The views of a scene show one set of named points, each view turned or mirrored, and shifted as a whole, with a little noise and some points left out.

Scene 1
View 1
k482: [ -6  -6   6  -2 -15   3   4 -11   1  -3   0  -9   4   7   1   0  -5   2
  14   5  14   2   2  -2  -5  12 -15   6 -11   9]
k566: [-4 -4  6 -3 -7  2  9 -8  4 -4  5 -3  5  3 -2 -1  1 -3  8  4 10  5  2 -4
 -3  5 -6  0 -6 10]
k629: [ 6 -3  1 -3  0  4  5 -4 10 -6  2 -1  1  2 -6 -5  4 -4  0  2  6  4  3 -5
 -1  0  0 -5  3  6]
k892: [-11  -1   6  -5  -4   6  14  -6   5  -1   9   1   6   3  -1   3   4  -4
   8   8  12   7   1  -9  -3   4  -4  -1  -9  16]
k234: [ 5 -3 -5 -3 -5 14 -1 -5 11 -3 -7 -5 -6  8 -2 -2  0  4  3  3  9  2  4 -9
 -2  4 -3 -3 -2  7]
k112: [-19   0  10  -6  -1   4  23  -5   3  -1  19   6  11   0  -2   6   8  -9
   8  10  12  11   0 -10  -3   1   0  -1 -11  21]
k772: [ 0 -5  5 -2 -9  1  5 -9  5 -5  2 -5  3  4 -3 -3 -1 -2  7  3  9  3  2 -2
 -3  6 -8  1 -4  7]
k176: [11 -6  0 -1 -2  1  1 -6 10 -7 -1 -4  0  3 -6 -8  2 -5 -1  0  4  2  3 -1
 -1  1 -3 -4  5  1]
k342: [-1 -4  3 -2 -9  4  4 -8  6 -4  0 -6  1  5 -2 -2 -1 -1  7  4 10  2  3 -5
 -3  7 -8  1 -5  8]
k57: [ -8   0   3  -5  -1   9  14  -4   8  -2   9   3   4   3  -3   3   6  -4
   4   7  11   8   1 -11  -2   1   1  -3  -6  16]
k491: [ -5  -4  10  -3  -2  -5  14  -7   3  -6  12   2  10  -1  -5  -2   5 -10
   5   5   7   7   0  -2  -2   2  -4  -2  -3  10]
k541: [ -8  -3   4  -4  -9   9   8  -8   4  -2   3  -4   2   6   0   3  -1   1
  10   6  14   4   2  -7  -4   8  -8   2 -10  13]
k78: [ -6  -5   8  -3 -13  -2   7 -11   0  -4   4  -6   7   4  -1  -1  -4  -2
  13   4  11   3   1  -1  -5  10 -13   4  -8   9]
k331: [ 0 -1  1 -4  3  7 10 -3 11 -5  7  3  2  1 -5 -2  8 -6 -1  4  6  6  2 -8
  0 -2  4 -6  1 10]
k779: [  0  -7   8  -2 -13  -6   4 -12   1  -6   2  -8   7   3  -2  -5  -4  -4
  11   2   9   2   2   3  -4  10 -15   4  -5   5]
k54: [-13   0   9  -5  -1   2  19  -5   5  -2  16   5  10   0  -3   3   8  -9
   6   9  11  10   0  -8  -3   1   0  -2  -7  17]
k795: [  6  -8   8  -1  -8  -9   4 -10   3  -8   3  -6   7   1  -5  -9  -1  -7
   6   1   5   2   2   5  -2   6 -10   0   0   1]
k650: [ 8 -5  1 -1 -3  3  2 -6  8 -6 -1 -4  0  3 -5 -6  1 -3  1  1  5  2  3 -2
 -2  3 -4 -3  3  3]
k152: [ 6 -4  3 -2 -1 -1  5 -6  8 -7  3 -1  3  2 -6 -6  4 -6  1  2  5  4  2 -2
 -1  0 -2 -4  3  5]
k553: [  0  -8   8  -1 -14  -7   4 -12   0  -6   2  -8   7   3  -2  -4  -4  -3
  11   2   9   2   2   3  -4  10 -14   4  -5   4]
k302: [ -6  -5   9  -3 -10  -4   9 -10   1  -5   6  -5   8   3  -2  -2  -1  -5
  11   5  10   4   1   0  -4   8 -11   2  -7   9]
View 2
k629: [  4  11   2  -4 -15   2  -1   1  -1   1  -2   0   7  -4  -3  -2   0   5
   2   2   3  -4  -6   4   1  -5  11   3  -3  13]
k176: [  1  12   0  -2 -16   0  -5  -1   1  -1   1  -5   4  -3  -3   2  -6   4
   3   2   3  -4  -6   4   2  -5   8   4  -3  12]
k331: [  8  11   4  -7 -17   2   4   1  -4   4  -6   4  12  -3  -3  -6   8   6
   2  -2   4  -3  -7   4   1  -5  11  -1  -3  13]
k553: [  0   9  -4   3  -4   4 -10  12  13  -5   5  -8   9  -4   2   2  -2   0
 -12  -5  -8  -6  -3   2   4  -2  10  -2   5   4]
k566: [ 4  9  0 -2 -8  4 -3  9  5 -1 -1  0 12 -5  1 -5  6  2 -9 -4 -4 -6 -3  3
  2 -4 12 -3  2  8]
k54: [ 12   9   4  -7 -13   5   7   8   4   4  -7   9  21  -3   1 -10  19   5
  -9 -11  -4  -1  -6   0   3  -2  14 -10   4   7]
k491: [  8  11   2  -4 -14   2   2   5   6   2  -4   3  15  -2  -1  -4  10   5
  -4  -9  -4   0  -7   0   4  -2  12  -5   3   7]
k57: [  9   7   4  -7 -12   5   4   7  -3   4  -5   8  16  -5   0 -11  15   3
  -6  -3   1  -5  -4   5   1  -5  14  -4  -1  11]
k892: [  7   7   2  -6  -8   6   2  11   2   3  -4   6  18  -6   1 -10  16   2
 -11  -5  -3  -6  -3   4   2  -4  14  -6   3   8]
k650: [  1  11   0  -2 -13   1  -5   2   1  -1   1  -4   5  -4  -2   0  -4   4
   1   2   2  -5  -5   4   1  -5  10   4  -2  12]
k541: [  3   4   0  -3  -3   8  -4  14   2   1   1   2  13  -8   3  -9  10  -2
 -14   0  -4 -10  -1   7   0  -6  15  -2   2   8]
k795: [  1  12  -3   2 -10   0  -8   5  12  -5   3  -8   6  -2   0   5  -6   3
  -5  -5  -6  -2  -6   0   4  -1   8  -1   3   6]
k112: [ 13   8   5  -7 -11   6   8  11   4   5  -8  13  24  -4   1 -13  25   4
 -13 -13  -6  -2  -5   1   3  -2  15 -12   5   6]
k152: [  4  12   1  -2 -15   1  -2   1   3  -1  -1  -3   8  -2  -2   0  -1   6
   1  -2   0  -3  -7   2   3  -4   9   1  -1  11]
k772: [ 2  8 -1 -1 -8  4 -6  9  5 -2  2 -4  9 -5  1 -2  1  1 -8 -2 -3 -7 -3  4
  2 -4 11  0  2  8]
k342: [ 1  7 -1 -1 -7  4 -6  9  4 -1  2 -3  8 -6  1 -4  2  1 -9  1 -2 -8 -2  6
  1 -5 12  1  0  9]
k779: [  0   9  -4   3  -4   4 -10  11  13  -5   5  -8   8  -4   3   1  -2   0
 -12  -5  -8  -6  -3   2   4  -2  10  -2   6   4]
k234: [ -1   5   1  -4  -9   5  -6   6  -6   1   2  -2   5  -8  -1  -6  -1   1
  -2  10   5 -13  -1  11  -2 -10  12   7  -5  15]
View 3
k772: [  2 -12  -7   3  -1   0   4   2  -2   2  13  -1  -7  -1  13   9   7   5
  -1  -5 -18   1   4  -4  -2 -11  -3  -1  -1  -3]
k779: [  0 -18  -5   8   3  -1   2   0  -4  -2  14  -2  -5  -3  15  12  11  10
  -1  -7 -20  -4   7  -3  -4 -13  -3   0   2  -6]
k629: [  7  -3  -9   0  -4   2   5   5   2  10  15  -2 -10   0  11   0   1   4
  -6  -2 -13   3  -2  -4  -2 -10  -6   0   0   5]
k892: [  3  -9  -2   0  -3   3   3  12   4  -1   9  -1  -7   3   9  17  -2   3
   2  -1 -13   8   4 -18   6  -7  -4  -4  -1  -2]
k566: [  3 -12  -4   2  -1   1   3   6   0   0  11  -2  -6   0  12  12   3   5
   0  -3 -16   3   4 -10   1 -10  -4  -2   0  -2]
k302: [  1 -17  -3   5   1   1   2   6  -2  -4  12  -2  -4  -2  13  16   6   8
   0  -5 -18   0   6 -10   0 -10  -5   0   2  -4]
k482: [  0 -17  -5   4  -1  -2   2  -1  -2  -3  11   0  -8  -2  14  18  12   5
   5  -5 -22   0  11  -7  -1 -12   2  -5  -3 -12]
k176: [  7  -4 -10   2  -3   0   6   2   0  11  16  -2 -10  -1  12  -3   4   4
  -7  -3 -15   1  -2  -1  -5 -11  -5   1   1   4]
k331: [  7  -2  -6  -2  -5   3   5  12   5   9  12  -2  -9   3   9   3  -5   1
  -6   0 -10   8  -4 -11   2  -8  -8  -1   0   7]
k78: [  0 -18  -4   6   1   0   2   3  -3  -4  11  -1  -5  -2  14  17   9   7
   2  -6 -20  -1   9  -8  -1 -11  -2  -2   0  -8]
k112: [  3 -12   2   0  -2   6   1  21   6  -6   6  -2  -2   3   8  24  -9   4
   2  -1  -9  11   3 -26  11  -4  -9  -3   2   2]
k57: [  5  -5  -3  -2  -5   3   4  13   5   3   9  -1  -8   4   8  12  -4   0
   0   0 -11  11   1 -17   6  -7  -5  -4  -1   2]
k234: [  6   0 -10  -3  -8  -2   7  -2   2  12  13   1 -16   2  10   0   8  -3
   1  -1 -17   6   3  -2  -2 -11   2  -6  -6  -4]
k650: [  6  -5  -9   2  -2   0   6   1   0   9  15  -1 -10   0  13  -1   5   4
  -6  -3 -16   0  -1  -1  -5 -12  -5   0   0   3]
k342: [  4 -10  -6   2  -2  -1   4   1   0   3  12   0  -9  -1  12   9   8   3
   1  -4 -17   2   5  -5  -1 -10  -1  -3  -2  -5]
k541: [  2 -11  -3   0  -4   0   4   5   1   0   9   1  -9   1  11  16   6   1
   6  -2 -17   6   8 -12   3  -9   0  -6  -4  -8]
k491: [  4 -11  -3   3   0   4   2  13   2   1  12  -4  -4   0  11  11  -3   8
  -4  -3 -12   3  -1 -13   2  -8 -10   2   4   5]
View 4
k892: [-5 -1  1  2 -3 -3 -4  2 -3  1  2  3  0 13  4  1 -5 -9  6  5  3 10 -1 -4
  7  3  2 -3  0 -2]
k482: [ -1   0 -10   2   0  -8   2  -9   1   9   9   3   3  14  -2   8  -7 -18
  -3   0  10   9   3   2   3   2  -4  12  -4  -1]
k112: [ -4   3   7   1  -8   3  -9   6 -10  -1   4   5  -4  15   9  -5 -11  -3
  14   8   3  10   1  -2   5  12   8  -9   2  -4]
k302: [ -2   5  -6   2  -3  -6  -1  -2   2   6  11   5  -4  11   3   5  -6 -14
   1   0   7   3   2   2   6   5  -3   3  -4   1]
k54: [-5  2  6  2 -6  0 -7  6 -4 -1  3  5 -4 12  8 -3 -7 -5 10  6  2  7  0 -4
  8  7  5 -9  1 -2]
k152: [ -4   3  -1   3   0 -11  -1   4  13   1   8   4  -5   4   4   7   2 -10
  -2  -2   0  -6  -2  -7  12  -5  -6  -5  -3   4]
k779: [  0   9  -9   2  -3  -8   1  -4   5   9  17   5  -6   9   2   8  -5 -17
  -2  -5  10  -2   4   4   6   4  -7   7  -6   3]
k772: [ -3   1  -6   2   0  -9   0  -2   7   5   8   3  -1   9   0   9  -2 -15
  -2  -1   5   2   1  -2   8  -2  -6   3  -3   2]
k176: [ -4   1  -3   3   2 -14   1   3  17   2   8   3  -4   3   2  10   5 -12
  -6  -3   1  -8  -2  -8  14  -9  -9  -4  -3   5]
k629: [ -5  -1   0   3   1 -12  -1   4  13   0   4   3  -2   5   3   7   4  -9
  -3   0  -1  -3  -3 -10  13  -8  -5  -6  -2   3]
k541: [ -4  -4  -5   1   0  -7  -1  -4   0   4   3   2   5  14  -1   5  -5 -14
   0   4   6  12   0  -3   5  -1  -1   5  -2  -2]
k78: [ -1   4  -8   2  -2  -6   0  -6   1   8  12   4  -1  13   1   7  -7 -16
   0  -1   9   5   3   3   4   4  -4   7  -4   0]
k795: [ -1   9  -7   3  -1 -10   0   0  12   7  16   5  -8   5   3  10  -1 -15
  -4  -6   6  -8   2   1  10  -1  -8   2  -6   5]
k234: [ -6  -8  -4   2   5 -14   2  -2  12   2  -1   0   7   8  -3  10   4 -14
  -7   2   0   6  -3 -10  11 -14  -7   2  -1   1]
k331: [ -7  -2   4   3  -1  -9  -4   8   8  -3   1   3  -2   6   5   3   3  -6
   1   4  -3   0  -3 -11  13  -6  -1 -11   1   1]
k553: [  0   7  -9   3  -2  -8   1  -5   6   9  15   4  -4  10   1   9  -5 -18
  -3  -4   9  -1   3   4   6   3  -6   8  -5   3]
k650: [ -4   0  -3   3   2 -13   1   2  15   3   7   3  -3   5   1   9   4 -13
  -6  -2   1  -4  -1  -8  12  -8  -8  -2  -3   4]

Which points are out of place in each view (at most two, in the order of its rows)? Write - if all are in place.
view 1 => k491
view 2 => -
view 3 => k176
view 4 => k112, k779

Scene 2
View 1
k616: [-10 -12  -3 -16   3   6 -21   0  -7   6 -13 -20  13  20   2  -5  -5  -2
  12  -6 -22  -5 -10 -10  18   0   2 -24   0  -9]
k756: [  0  13  -1  -8   7  13  15  -4   5 -13  11  -2  -8  -2  10  -2   2   5
   4  11   5  -5   8  -1   4   0  19   6  -1  -2]
k394: [-3  3 -4 -4 -1  5  5 -5 -2 -7  2 -7 -1  8  5 -7 -1  1  9  3  1 -9  2 -1
  9  1 10 -7  1 -7]
k899: [ -4   6   2  -1  12   9   9  -4   2  -4   5  -1  -7   4   6   1   1   2
   3   4  -1 -10   8  -2   4  -2  11   2  -1  -1]
k478: [ -2   8   2   4   9   7  14  -6   2  -5   6   1 -11   3   4  -2   0   1
   2   2   5 -13  11   1   2   0  10   4   2  -3]
k472: [ -7  -8   6  18   8  -3   6  -5  -4   9  -7  -1  -7  17  -4  -2  -5  -6
   2 -13  -2 -22   8   0   2  -2 -11  -8   5  -6]
k377: [ -7 -13  -3   9  -5  -5  -5  -7  -9   7 -12 -12   3  22  -4  -9  -7  -5
  12 -15  -6 -21  -3  -2  10   1 -10 -20   8 -12]
k85: [-4  8  3 -4 16 12  8 -2  3 -4  7  0 -8  3  7  2  1  1  1  6 -3 -7  9 -3
  4 -2 13  3 -1 -1]
k72: [ -7  -4  -2 -12   6   9 -10  -1  -4   1  -5 -13   5  12   5  -3  -1   1
   8  -1 -14  -5  -3  -7  14  -1   6 -14   0  -6]
k928: [ -4   0   0  11   0  -1  11  -7  -3  -1  -1  -3  -7  11   0  -8  -4  -2
   6  -6   5 -19   5   2   3   0  -1  -5   6  -8]
k141: [ -6   1  -2 -24  10  16 -13   1   0  -4  -1 -14   6   8   9  -1   0   3
   8   7 -18   2  -3 -10  15  -2  17 -10  -3  -5]
k662: [ -5  -2   2  13   4   0   9  -7  -3   2  -2  -2  -8  12  -1  -4  -3  -3
   4  -8   2 -20   7   1   2   0  -3  -6   6  -7]
View 2
k377: [ -1 -10   2 -17  14 -10  -9   3   4  13 -21  -3   5   4   2   8  -8 -17
   3  -2 -13 -10   4  -3  22   5   6   7 -21  12]
k85: [  6   0  -4   5   4  -6   4  -9   2  -4   1  -5 -14  -5   2   4  10   2
   8  -3  -3   7  -8   6  -8   1 -11  -2  -4   9]
k394: [  7  -2  -2  -5   7 -10  -5 -15   0   4  -6   1  -6  -1   1  -1   6  -4
   3  -1  -6  -1  -2  -2   2  -2 -11  -3 -13   5]
k72: [  1   1   3   5   2 -11   1  -5  10  10  -5   0   4  -1  10   6   5  -8
   3  -9  -9   0   2  -4  12  -5  -4  -6 -14  13]
k616: [ -3   2   9   4   2 -14   0  -1  15  18  -8   2  17   3  16   9   3 -15
   3 -14 -14  -4   8 -10  27  -8   3  -8 -21  18]
k472: [ -2 -11  -2 -16  13  -5  -3   7   1   2 -18 -10  -9   0  -2  11  -8 -12
   8   1  -8  -4  -3   9   8  13   5  12 -10  11]
k899: [  5  -1  -4   2   5  -6   2 -10   2  -2  -1  -4 -13  -3   0   4   9   1
   7  -2  -4   5  -7   5  -7   2 -11  -1  -4   7]
k478: [  8  -6  -8  -5   8  -3   0  -9  -3  -7  -3  -7 -21  -5  -4   3   5   2
   8   3  -2   5  -8  11 -12   8 -10   4  -2   5]
k756: [ 12   1  -6   3   5  -7   0 -21  -2  -5   3   0 -17  -4  -2  -4  14   8
   4   1  -1   6  -7   3 -14  -3 -20  -5  -5   2]
k662: [  2  -9  -4 -14  13  -5  -4  -2  -2   1 -13  -8 -13   0  -4   5  -3  -8
   8   3  -6  -3  -4   7   2   8  -2   8 -11   7]
k141: [  3   6   5  16  -2 -13   5 -11  12   9   3   4   6  -1  14   3  14  -3
   2 -13  -7   4   1  -6   9 -12 -10 -14 -13  15]
View 3
k662: [-19   2   0   1   2  -2  -2   8  -2   3  -2   3 -11   4  12  -5  -1  -9
  11   0   8   9   5  -9  -4   2   1   2   9   2]
k141: [  9   6   8  10  11   4  -9   1   9  -9  12   7   7   5  -8  10 -10  15
 -15  -2  -3  -1   6   5  13  -3   7  17   7 -11]
k616: [  4   6  14  15   4 -11 -16  12  -1  -2   9   7  13   6 -14   7 -13  12
 -14 -18  -3  11   2  -7   5  15  -2  22  11  -2]
k928: [-18   2  -5  -5   6  -1   1   6  -2   2  -1   3 -10   4  13   0  -3  -8
  10   7   7   6   7  -9  -7  -4   3  -2   8  -2]
k472: [-20   2   5   7  -6  -3  -6   9  -5   6  -4   2 -11   6  12 -10   1 -12
  12  -5   9  13   3 -10  -4   7  -2   5   9   6]
k377: [-16   3   7   7  -1 -17 -10  18  -8   4   1   4   0   6   0   0  -8  -6
   3 -15   4  17   2 -19  -8  16  -5   9  11   5]
k756: [ -6   4  -8  -7  17  10   4  -3   8  -8   5   4  -8   3  10   7  -3   3
   0  19   2  -5  12   5   5 -19  12   0   4 -14]
k85: [ -6   4   0   2   8  12  -1  -2   8  -6   3   3 -10   3  10  -1   0   1
   2  11   4  -1   8   6   8 -12   9   5   6  -8]
k478: [-12   3  -5  -2   8   8   1   0   5  -3   1   2 -12   3  13   0   1  -3
   7  12   6   1   9   1   2 -11   7   0   7  -6]
k899: [ -7   3  -1   2   7  10   0   0   5  -4   3   3  -9   4  10  -1   0  -1
   2   9   5  -1   9   4   6 -10   8   5   6  -8]
k394: [-8  4 -2 -3 12 -1 -1  5  2 -3  5  4 -1  3  3  8 -6  2 -1  5  2  3  8 -5
 -1 -5  5  4  7 -6]
View 4
k72: [ -4 -22  -6   7   2   1   3   3   8   2  10  -7   0   3  -1   7  12   0
  -1   7   1  -8   0  12  -7  15  15  -5   5   9]
k85: [  5  -7  -3 -10  11  -7   9   7   3  -3   9 -16  -4   7  -1  -1   3  -2
  -9  -6  -7  -6   1  12   1   1  -3  -7  -2  14]
k472: [ -1  -2  -6   6  -4  -1   2  -5   4   6   9 -19   6   7   9   7   5  -9
   6  12   2 -21  -5   0   8 -10   1   8 -18   6]
k377: [ -6  -8  -2  13  -3   2  -3  -4   3   9  13  -6   7   7   9  17  11  -3
  13  18   8 -14 -10   6  -5   5  17   8  -8  -1]
k141: [ -1 -28  -6   1   8  -1   5   8  10  -1  10  -5  -3   2  -7   3  12   4
  -8   1  -1  -3   4  17 -11  22  16 -11  14  15]
k394: [ 1 -6  2 -4 10 -4  4  5  1  1 12 -6  0  9  4  7  7 -1 -1  1  0 -3 -7 15
 -7  5  7 -3  1  5]
k899: [  4  -5  -3  -9  10  -6   7   5   3  -1   9 -15  -2   7   1   0   4  -2
  -7  -4  -5  -6  -1  12   1  -1  -2  -5  -2  13]
k478: [  5   1   1 -12  11  -8   7   5   0   0   9 -17  -2   9   4   1   1  -3
  -6  -5  -5  -5  -5  13   2  -6  -5  -3  -5   9]
k928: [  0   3   1  -1   5  -4   2  -1  -1   4  11 -13   4  11   9   9   4  -6
   4   6   1 -11 -10   8   0  -7   2   4 -11   2]
k616: [ -9 -32  -8  19  -4   6  -1   0  11   6  11  -3   5  -1  -1  12  16   2
   5  17   7 -13   0   9 -10  23  26  -2   7   8]
View 5
k141: [ -5   3  -6 -10   5  14 -13 -11 -12  -4  -8 -12   9 -10  -4  15   4  20
  -5  10   5   0  18  -6  -8  -3  17   0   7   3]
k472: [  1   2  -2  -7  -8   2  13  26  -7  -4  -1  -5  -3   3   4  -1 -16  -1
  -2  -2   6 -10 -14   4   1 -12   3  -2 -14  -4]
k394: [ -1  -1  -4  -8  -3   2   3 -10  -5 -10   2  -6   2  -8   2   5  -2   5
   1   4   3   1   1  -4  -3 -13   7   1   0  -2]
k616: [ -4  13 -15  -8   5  15 -13  16  -7 -14  -2 -13  14  -2   2  23  -5  24
  -1  -3   3  -5   7   0  -6   7  24  -3   7   3]
k662: [  1   0  -1  -9  -8   0  12  11  -7  -6   1  -5  -3  -1   3  -2 -11  -2
  -1  -1   5  -6 -11   0   0 -16   3   0 -10  -4]
k85: [ -2  -7   5 -10  -4   4   3 -11 -14   4  -8  -7  -2  -8  -4  -3   0   3
  -7  13   6  -3   6  -7  -4 -19   1   2  -8  -2]
k72: [ -4   7 -10  -9   4  12 -10   4  -9 -10  -4 -10  10  -5   0  16  -3  20
  -2   3   4  -3   8  -3  -6   0  18  -2   4   2]
k928: [  1  -1  -3  -6  -7  -2  13   5  -4  -9   5  -4  -3  -2   4  -1 -11  -2
   1   0   4  -4 -11  -2   2 -15   2   0  -6  -5]
k756: [ -1  -9   4 -10  -5   0   5 -26  -9   0  -1  -4  -3 -13  -3  -4   4   0
  -4  14   5   4   7 -10  -4 -24  -2   4  -4  -3]
k899: [ -2  -7   6 -11  -4   5   5  -6 -14   6  -8  -6  -2  -7  -4  -4  -2   2
  -8  12   7  -4   5  -6  -5 -19   1   1 -10  -1]
k478: [  0  -7   4 -10  -7   0  10  -9 -10   0  -2  -4  -4  -7  -1  -6  -3  -2
  -5  10   5  -2  -2  -5  -3 -21  -1   1  -9  -3]

Which points are out of place in each view (at most two, in the order of its rows)? Write - if all are in place.
view 1 => -
view 2 => k478
view 3 => k928
view 4 => k377
view 5 => k72, k899
